The views of a scene show one set of named points, each view turned or mirrored, shifted and resized as a whole, with a little noise and some points left out.

Scene 1
View 1
zab: 11	-15	5	-14	22	10	-2	-10	17	9	11	6	-10	-15	11	-14	-6	5	-2	-7	15	8	2	-7	-13	2	1	9	2	12	19	-8	1
vumu: 20	-16	2	-17	22	15	-5	-19	23	7	28	-1	-7	-16	9	-20	-17	-5	2	-6	18	3	-4	-8	-7	16	-2	15	0	22	19	-16	4
gen: 1	-14	3	10	19	-7	-4	-1	4	22	4	-10	15	0	2	0	-9	-6	-20	-10	16	11	7	5	2	-14	0	5	-18	13	7	11	-15
Kovu: 21	-26	-2	0	14	0	-4	1	-10	6	-1	14	-7	8	8	-11	-14	5	-9	-3	9	20	-4	5	-30	-5	-18	12	9	-5	20	-5	-5
Vari: 24	-19	6	3	31	-7	-10	9	3	-1	-13	13	26	-12	10	-9	-26	-5	-9	7	18	21	0	7	-10	11	31	-10	-1	-9	22	2	-16
vapod: -6	-17	2	10	21	-10	-7	-2	4	22	3	-8	15	3	-4	1	-6	-7	-25	-10	28	11	6	5	-3	-12	0	2	-14	14	9	12	-21
gamav: 6	-27	5	10	10	-8	-6	1	-10	20	-8	19	-16	0	5	2	-1	21	-18	-2	16	12	5	3	-22	-9	-18	8	8	-3	11	5	-15
riva: 21	-14	2	17	19	-7	0	13	-7	11	-8	-6	30	7	10	0	-21	-8	-15	-4	-4	23	3	12	-3	-16	7	3	-19	-2	10	10	-12
zasin: 18	-17	8	0	24	0	-13	-12	16	14	13	3	3	-23	6	-8	-20	1	-6	1	24	1	0	-2	4	18	12	4	-1	16	12	-2	-14
ramid: 25	-15	12	19	4	1	-5	-12	1	33	16	1	-16	-18	14	7	-16	21	-7	0	-2	-4	4	-1	14	1	-16	18	-7	19	-6	5	-13
riv: 19	-17	8	9	18	-5	-6	2	1	15	-4	9	6	-12	10	0	-15	8	-11	1	10	11	4	3	-4	-1	8	3	-4	1	10	5	-14
fimi: 26	-14	11	6	17	2	-1	3	6	12	-1	6	6	-15	17	-4	-16	8	-4	0	-3	13	6	0	0	-4	11	4	-7	2	10	1	-5
Vefem: 6	-13	8	4	20	0	1	2	9	16	-1	-1	7	-6	10	-1	-5	2	-12	-7	7	14	8	-1	-3	-15	6	3	-13	6	11	6	-8
Did: -4	-17	-1	4	17	-1	-8	-16	10	26	21	-12	-1	-1	-4	-5	-6	-5	-19	-13	28	2	2	0	0	-3	-16	13	-11	27	7	4	-14
zemun: 5	-7	8	25	14	-9	-3	-3	4	34	9	-22	22	-4	3	11	-13	-6	-22	-10	5	5	11	6	23	-18	2	7	-32	23	-7	19	-21
nebef: 2	-19	5	-10	13	9	-1	-16	13	21	17	5	-26	-9	7	-8	3	13	-8	-12	17	3	5	-9	-15	-6	-21	18	4	18	13	-6	0
mul: -4	-17	3	5	21	-7	-1	6	0	16	-9	0	11	6	4	-1	0	0	-21	-11	16	19	8	4	-14	-22	1	1	-10	1	15	10	-12
patar: 3	-9	13	21	7	-5	-8	-17	11	45	21	-11	-10	-24	5	14	-6	17	-18	-6	14	-13	13	-3	27	-4	-10	13	-19	33	-12	14	-22
kamu: 21	-20	10	-5	20	2	0	9	2	3	-14	20	-3	-10	17	-8	-7	14	-2	3	3	21	5	-1	-23	-6	10	1	6	-11	21	-3	-1
Lovog: 18	-27	-6	-1	12	4	-10	-20	1	17	25	5	-19	3	0	-13	-17	2	-10	-7	24	5	-9	1	-17	11	-34	23	10	18	13	-10	-7
kerar: 6	-17	4	5	22	-5	-3	3	4	13	-5	1	14	-1	6	-3	-8	-2	-15	-5	15	16	5	4	-9	-11	6	1	-9	3	15	6	-12
nogig: 13	-25	7	5	5	3	-7	-16	0	29	14	16	-37	-12	6	0	-4	28	-9	-2	15	-2	2	-4	-11	2	-31	21	13	13	5	-2	-10
ver: 3	-18	0	-3	28	-3	-11	-12	15	13	14	-5	14	-7	-5	-11	-16	-12	-15	-8	36	7	-1	2	-4	11	6	3	-6	18	17	0	-16
Fadaf: 5	-26	-3	3	24	-11	-11	1	-5	8	-5	8	12	7	-4	-9	-13	-6	-21	-3	32	19	-3	8	-23	0	-1	0	4	-1	21	2	-19
View 2
riva: 4	-9	11	-2	3	-10	6	6	-4	-4	2	-2	2	-11	-5	2	-7	1	17	14	-1	-2	3	-19	-10	15	-3	8	-6	-21	2	4	4
nogig: -3	12	19	-17	-7	-4	10	5	0	3	-2	27	-26	17	14	-4	-2	2	-11	4	-4	-18	-1	-11	1	6	4	19	-10	-7	10	0	-5
ramid: 1	5	6	-13	-3	1	0	0	8	4	-2	22	-23	-1	12	-3	4	3	-4	4	3	-8	3	-20	0	7	3	20	-9	-17	9	1	-6
mul: 4	-9	18	-6	4	-7	16	10	-5	-3	2	9	3	6	-7	1	-8	4	2	17	-3	-10	3	-17	-7	17	-2	3	-4	-7	1	2	3
patar: 0	-7	-8	-12	2	7	3	-2	18	6	0	26	-19	2	7	-10	7	13	-18	9	6	-6	5	-26	2	11	3	14	-3	-12	3	0	-8
gamav: 4	3	24	-15	-4	-13	16	13	-10	-1	4	18	-13	12	6	0	-5	3	-3	12	-11	-15	5	-11	-4	14	1	11	-9	-10	6	2	3
Fadaf: -4	-5	13	-1	-1	-15	10	10	-9	-1	4	2	-4	8	-2	-4	-16	4	5	14	-8	-13	-2	-4	-7	15	-6	2	-9	-5	-2	5	4
kamu: 10	5	28	-5	0	-9	6	13	-12	5	2	9	-8	2	3	12	-6	-4	15	6	-1	-13	4	-8	-6	14	-4	3	-18	0	9	1	3
vapod: -3	-13	5	-3	3	-6	12	6	1	-2	2	8	0	6	-5	-8	-9	10	-4	18	-3	-8	1	-15	-6	16	-4	3	-2	-8	-4	3	0
fimi: 5	0	14	-4	2	-1	0	6	1	5	-1	10	-10	-5	3	6	-2	0	10	6	6	-7	3	-16	-4	12	-3	8	-15	-6	9	0	-3
vumu: -13	8	12	4	-1	3	-3	-2	6	5	-9	8	-15	11	4	0	-12	-2	5	-2	12	-15	-13	-3	1	4	-5	6	-16	7	8	-1	-10
zab: -4	6	19	-2	0	0	4	4	0	5	-5	11	-11	11	2	5	-9	-1	4	3	7	-16	-6	-7	-2	9	-3	3	-15	8	9	-1	-6
zemun: 1	-16	-6	-5	7	2	6	-1	13	-2	0	10	-1	-8	-5	-7	1	11	-3	16	6	0	5	-28	-5	15	0	11	3	-21	-1	1	-3
Kovu: -4	8	29	-8	-4	-14	12	9	-12	-4	-1	6	-10	9	3	2	-13	-4	10	8	-7	-16	-5	-5	-6	9	-1	12	-10	-11	7	2	2
kerar: 2	-7	13	-3	3	-7	9	8	-4	0	2	5	-1	2	-4	1	-8	4	6	13	-1	-9	1	-13	-7	15	-4	3	-9	-6	1	2	2
nebef: -7	7	22	-8	0	1	12	4	2	1	-7	19	-13	20	3	-1	-7	1	-6	5	4	-19	-7	-10	0	8	1	8	-8	4	8	-2	-8
Did: -11	-5	3	-4	2	0	10	0	9	-2	-5	12	-8	13	-1	-11	-9	8	-10	12	3	-13	-6	-14	-2	9	-1	8	-1	-5	0	1	-7
ver: -10	-7	0	4	0	-5	3	2	3	3	-1	3	-6	9	0	-7	-14	8	-1	11	1	-12	-7	-4	-2	12	-8	-1	-10	3	-3	3	-3
gen: -1	-11	5	-4	4	-3	10	4	4	-2	-1	8	1	2	-5	-5	-6	7	-1	15	1	-7	1	-18	-5	14	-2	6	-1	-11	-1	2	-2
View 3
ramid: 7	-11	21	2	-20	-7	19	6	5	24	11	-11	4	-9	-12	-22	17	7	14	-22	2	-10	-11	21	-6	-20	10	13	-5	-23	1	-23	-38
Kovu: 5	-11	-23	-12	17	6	11	34	-4	28	1	7	14	11	6	-9	19	31	13	-26	11	4	6	-3	-12	-9	9	-6	13	6	-16	-30	-2
zemun: 5	0	36	7	2	9	10	-14	11	-9	4	-23	-25	-27	-8	-26	20	32	5	-10	-7	5	11	23	2	-24	32	-16	-24	-17	-3	8	-22
riv: 5	-8	13	-10	13	5	6	25	10	11	-10	-4	10	-4	4	-22	7	24	13	-23	-10	10	7	4	-6	-15	5	4	-5	-5	-9	-7	-14
vumu: 22	-8	30	4	-13	-6	-4	22	-9	7	-7	-6	29	8	10	-16	39	21	-15	-26	8	-2	0	-21	-5	-17	-11	-8	3	5	6	-54	-14
Did: 17	-6	19	14	-5	5	15	-2	-2	-5	9	-4	4	-16	4	-23	34	42	-11	-13	5	-21	16	8	5	-21	17	-7	-6	6	-6	-29	-16
gamav: -1	-18	-18	-5	16	6	27	28	8	23	5	13	16	-3	5	-22	5	38	16	-17	-1	-16	9	15	-11	-13	17	16	13	0	-17	-18	-15
Vefem: 0	-9	20	-2	15	7	6	16	8	3	-8	-4	6	-6	6	-23	14	39	1	-12	-6	9	4	4	-13	-17	21	-10	-2	-11	1	-11	-11
kerar: 3	-7	11	-6	21	12	5	20	6	2	-11	-3	5	-7	8	-21	13	40	2	-15	-7	10	14	1	-8	-15	15	-9	-4	0	-9	-7	-3
fimi: 2	-10	24	-8	5	0	1	24	8	13	-12	-8	12	1	2	-21	12	20	7	-20	-5	16	-5	0	-15	-16	8	-3	-3	-18	5	-15	-18
patar: 11	-10	44	17	-22	-5	24	-11	10	-1	14	-13	-2	-28	-11	-34	19	22	1	-11	-7	-28	3	32	2	-26	20	16	-17	-19	4	-14	-42
Lovog: 21	-12	-9	5	-12	-1	18	17	-14	22	16	3	16	2	2	-11	40	25	-2	-29	19	-24	9	-1	2	-16	-1	0	9	15	-14	-51	-16
riva: 0	-1	6	-15	23	14	-1	16	7	9	-9	-14	-17	-7	0	-14	14	29	17	-22	-3	33	10	3	-6	-14	22	-25	-13	-9	-11	8	-1
Vari: 9	1	15	-23	28	10	-12	42	10	4	-32	-6	14	0	14	-22	7	23	14	-31	-20	30	17	-15	-3	-10	-10	-1	-13	8	-17	1	2
Fadaf: 13	-4	-12	-9	27	15	8	28	1	5	-8	5	8	-6	14	-18	17	44	6	-25	-5	-1	28	-4	3	-11	5	-3	-2	22	-26	-13	4
mul: -1	-11	3	-3	29	15	12	17	9	1	-6	3	3	-9	9	-23	11	53	3	-8	-5	6	17	6	-10	-16	28	-12	1	-1	-8	-4	-1
vapod: 9	-4	13	3	17	14	12	6	6	-8	-2	-4	-5	-19	7	-25	19	49	-2	-12	-6	-5	25	9	2	-17	20	-9	-12	8	-13	-4	-7
nebef: 10	-19	9	10	-1	-1	18	18	-4	10	5	9	28	3	9	-20	26	41	-13	-10	10	-22	2	-1	-12	-18	12	2	15	0	2	-48	-17
zasin: 19	-3	32	-3	-6	-2	-1	23	2	1	-14	-9	20	-7	8	-25	23	17	-2	-27	-11	-2	9	-8	1	-17	-14	9	-12	6	-6	-26	-19
ver: 22	-1	23	2	6	8	1	15	-2	-11	-11	-6	13	-13	14	-23	32	37	-10	-24	-6	-5	24	-9	8	-16	-4	-6	-13	18	-12	-24	-6
View 4
nogig: -20	-2	-33	12	-22	32	10	-18	-3	-4	-11	-7	13	8	-14	-8	-13	-13	-4	24	-31	-2	2	-9	6	-3	-13	-9	20	-18	-15	15	-13
Vari: 6	4	32	15	42	14	-24	8	16	-4	18	-28	6	-17	5	-8	9	-18	17	4	-13	4	20	5	-2	-12	6	-14	-10	-8	6	-3	1
Vefem: 2	3	7	9	16	25	-8	-18	0	8	-3	-1	-10	-11	8	-7	-14	-18	-9	8	-7	11	7	5	1	-11	0	-18	13	-2	-1	-3	-2
riva: 15	6	17	6	29	36	-7	5	13	13	-7	-4	-16	-20	19	-11	17	-7	-5	-2	8	10	3	12	1	-7	2	-13	6	2	6	-11	5
fimi: -7	-7	3	12	22	33	-4	-18	10	-3	3	-12	-1	-18	11	-10	-11	-19	-4	7	-13	1	7	13	1	-3	1	-7	13	-6	1	0	-11
nebef: -7	-2	-16	16	-17	15	2	-25	-14	2	-8	-2	14	2	-12	-7	-20	-26	-9	23	-22	-2	12	-8	-3	-14	-4	-22	29	-16	-12	8	-9
Kovu: 0	3	-1	21	-1	27	14	4	5	3	0	-2	16	1	-6	-4	25	-9	12	13	-19	2	14	-6	-1	-12	1	-16	26	-14	-2	8	4
gen: 13	9	4	2	10	22	-18	-9	-4	16	-16	-4	-15	-9	7	-13	-12	-14	-17	8	3	8	3	1	1	-12	-5	-24	3	-2	-6	-8	0
zab: -5	-9	2	20	4	13	-4	-22	-5	-7	3	-11	19	-10	-5	-9	-17	-29	-3	19	-21	-8	19	1	-5	-15	4	-20	27	-15	-5	6	-11
riv: -4	3	4	10	21	28	-10	-5	9	1	2	-16	-3	-10	4	-8	-4	-13	2	8	-15	6	6	4	4	-5	-3	-10	-1	-7	0	1	-5
vapod: 15	16	6	2	6	14	-23	-5	-8	17	-15	-5	-13	-4	1	-12	-10	-13	-13	10	1	11	3	-7	1	-17	-7	-27	-4	-2	-8	-6	4
zemun: 14	7	-7	-9	14	34	-25	-13	0	19	-28	-5	-32	-19	19	-21	-23	-11	-34	1	17	7	-11	12	5	-4	-12	-15	-7	4	-4	-16	-6
vumu: 2	-17	-7	20	-2	10	-12	-19	-5	-11	-6	-23	32	-19	-6	-21	-17	-35	-10	22	-15	-27	23	6	-12	-12	2	-19	30	-23	-5	-1	-17
Lovog: 1	-3	-27	16	-28	20	0	1	-6	-1	-20	-14	29	2	-16	-20	7	-16	-5	25	-17	-20	11	-11	-3	-9	-10	-18	23	-26	-13	6	-7
zasin: -2	-5	0	11	11	13	-28	-9	3	-8	0	-33	15	-14	-3	-19	-21	-25	-4	17	-15	-15	13	4	-2	-9	-5	-13	-4	-16	-6	-2	-15
patar: -11	1	-34	-9	-7	35	-24	-29	-5	4	-28	-15	-20	-8	4	-23	-48	-15	-34	14	-3	0	-14	5	11	3	-22	-6	-12	-6	-15	-2	-21
mul: 10	14	13	8	13	20	-6	-9	-5	16	-4	6	-15	0	3	-1	0	-12	-4	8	-7	22	5	-7	2	-17	0	-26	9	1	-2	-1	10
Did: 12	6	-15	4	-14	13	-19	-13	-15	12	-25	-8	1	-4	-5	-20	-19	-18	-25	18	0	-5	3	-7	-3	-15	-12	-27	8	-12	-13	-3	-5
gamav: -13	14	-12	11	-4	31	8	-4	1	3	-1	-1	-1	13	-10	2	4	-4	10	16	-28	19	2	-13	9	-7	-9	-13	6	-9	-8	13	3
kamu: -11	-1	14	22	25	27	9	-12	10	-5	19	-6	7	-8	2	5	6	-16	19	9	-29	12	17	4	1	-9	8	-11	20	-8	3	10	-1
kerar: 8	8	13	10	18	20	-10	-6	1	9	-1	-4	-6	-8	6	-6	-1	-15	-2	8	-6	11	9	0	0	-14	1	-21	7	-3	-1	-3	2
ver: 16	5	8	10	6	1	-32	-2	-8	5	-9	-22	12	-11	-5	-18	-13	-24	-11	17	-4	-10	15	-5	-7	-18	-3	-29	-3	-14	-7	-5	-3
View 5
riv: -4	-10	-1	3	-10	-2	-16	-7	8	4	-14	-5	2	-13	-3	0	12	3	-1	-6	9	3	-9	4	5	2	-11	4	6	6	3	0	-6
patar: -12	3	11	7	6	12	-5	26	-13	-1	-16	2	0	-10	-10	9	-16	14	10	10	4	-9	-16	1	18	-7	-15	-1	13	-6	8	7	9
Did: -6	1	-6	13	5	8	-10	2	-1	4	-12	-1	4	-2	0	14	-12	3	8	-1	-2	-5	-2	-15	4	-7	2	5	8	-3	12	12	8
Vefem: -5	-2	-10	0	-2	-2	-16	-4	-1	9	-16	2	5	-14	-1	-1	3	1	13	-7	7	-4	-6	6	6	-4	-5	1	5	12	5	-1	-2
zab: -6	-9	3	-2	1	3	-28	-11	5	10	-15	-11	2	-1	8	17	-3	-6	3	-6	14	-2	5	-5	2	9	-3	12	4	8	11	9	-11
Lovog: -17	-1	-1	14	-7	13	-27	3	13	9	-7	-12	-4	4	13	25	3	4	-8	3	0	6	0	-24	2	0	3	16	3	-6	15	18	-7
nogig: -29	2	10	7	-2	10	-25	14	7	10	-1	-11	-14	1	10	21	7	10	2	6	14	-1	-13	-14	7	6	-12	14	8	-1	9	15	-7
Kovu: -17	-5	-12	7	-15	0	-29	-10	20	14	-4	-8	-4	-7	13	8	23	0	-2	-8	5	8	-4	-11	-3	1	1	12	1	8	8	8	-12
Vari: 12	-22	-3	2	-14	-10	-12	-29	17	-2	-19	-8	12	-13	-6	-5	17	-6	-12	-14	8	7	-3	8	-2	7	-11	6	7	7	0	-4	-7
riva: 1	-7	-21	4	-18	-2	-14	-10	9	6	-19	4	10	-24	-2	-12	16	2	3	-9	-6	6	-6	8	5	-11	-1	-3	1	8	4	-8	-4
gamav: -24	0	-5	9	-7	-3	-17	-3	14	11	5	-6	-11	-5	6	6	23	6	6	-6	13	1	-17	-9	-1	3	-10	9	8	7	1	8	-2
ver: 8	-11	-3	11	1	2	-8	-16	6	-3	-16	-6	11	-1	-3	11	-7	-4	-3	-7	0	0	2	-11	0	1	0	7	9	-3	9	10	4
ramid: -19	-2	10	3	-8	14	-22	23	-1	5	-17	-4	-5	-13	0	11	-1	13	-1	10	6	0	-13	3	16	-3	-14	5	6	-2	8	4	-7
fimi: -5	-10	1	-4	-9	2	-23	-3	3	7	-21	-5	4	-15	0	3	5	0	2	-4	10	1	-5	10	9	3	-9	5	4	10	6	-2	-10
Fadaf: -2	-8	-14	13	-8	-6	-9	-22	18	4	-2	-6	4	-4	2	3	17	-2	-3	-13	1	5	-5	-14	-8	-1	-1	7	8	2	3	7	2
gen: -1	-1	-14	8	-2	1	-7	-4	0	4	-14	4	7	-12	-4	-1	-1	3	11	-6	-2	-3	-5	-2	5	-9	-1	-1	6	4	6	2	6
zasin: 4	-15	12	4	-3	4	-15	-8	6	-3	-21	-11	8	-3	-4	13	-6	-2	-10	-1	8	0	-1	-1	5	7	-11	10	8	-3	9	7	-5
vumu: 0	-11	7	0	0	11	-31	-7	4	7	-23	-14	8	1	8	24	-13	-8	-7	-1	8	1	12	-8	4	8	1	16	2	1	18	12	-13
kamu: -9	-12	-4	-6	-11	-7	-29	-18	15	13	-10	-9	-1	-11	8	2	22	-5	2	-12	19	4	-5	6	-1	10	-9	11	2	18	1	-1	-16
kerar: -2	-6	-12	5	-6	-4	-14	-14	7	7	-12	-1	5	-12	0	-1	8	-1	7	-10	5	0	-5	0	0	-1	-3	3	6	9	4	1	0
nebef: -18	0	1	4	6	6	-26	-2	3	13	-6	-9	-5	3	11	21	-4	-1	11	-4	13	-4	-1	-14	2	5	-1	14	6	7	12	15	-6

In a view up to two points have been moved. Name them for each view, in the order of its rows, or write none.
view 1 | fimi, nebef
view 2 | Fadaf
view 3 | none
view 4 | nogig
view 5 | Vefem
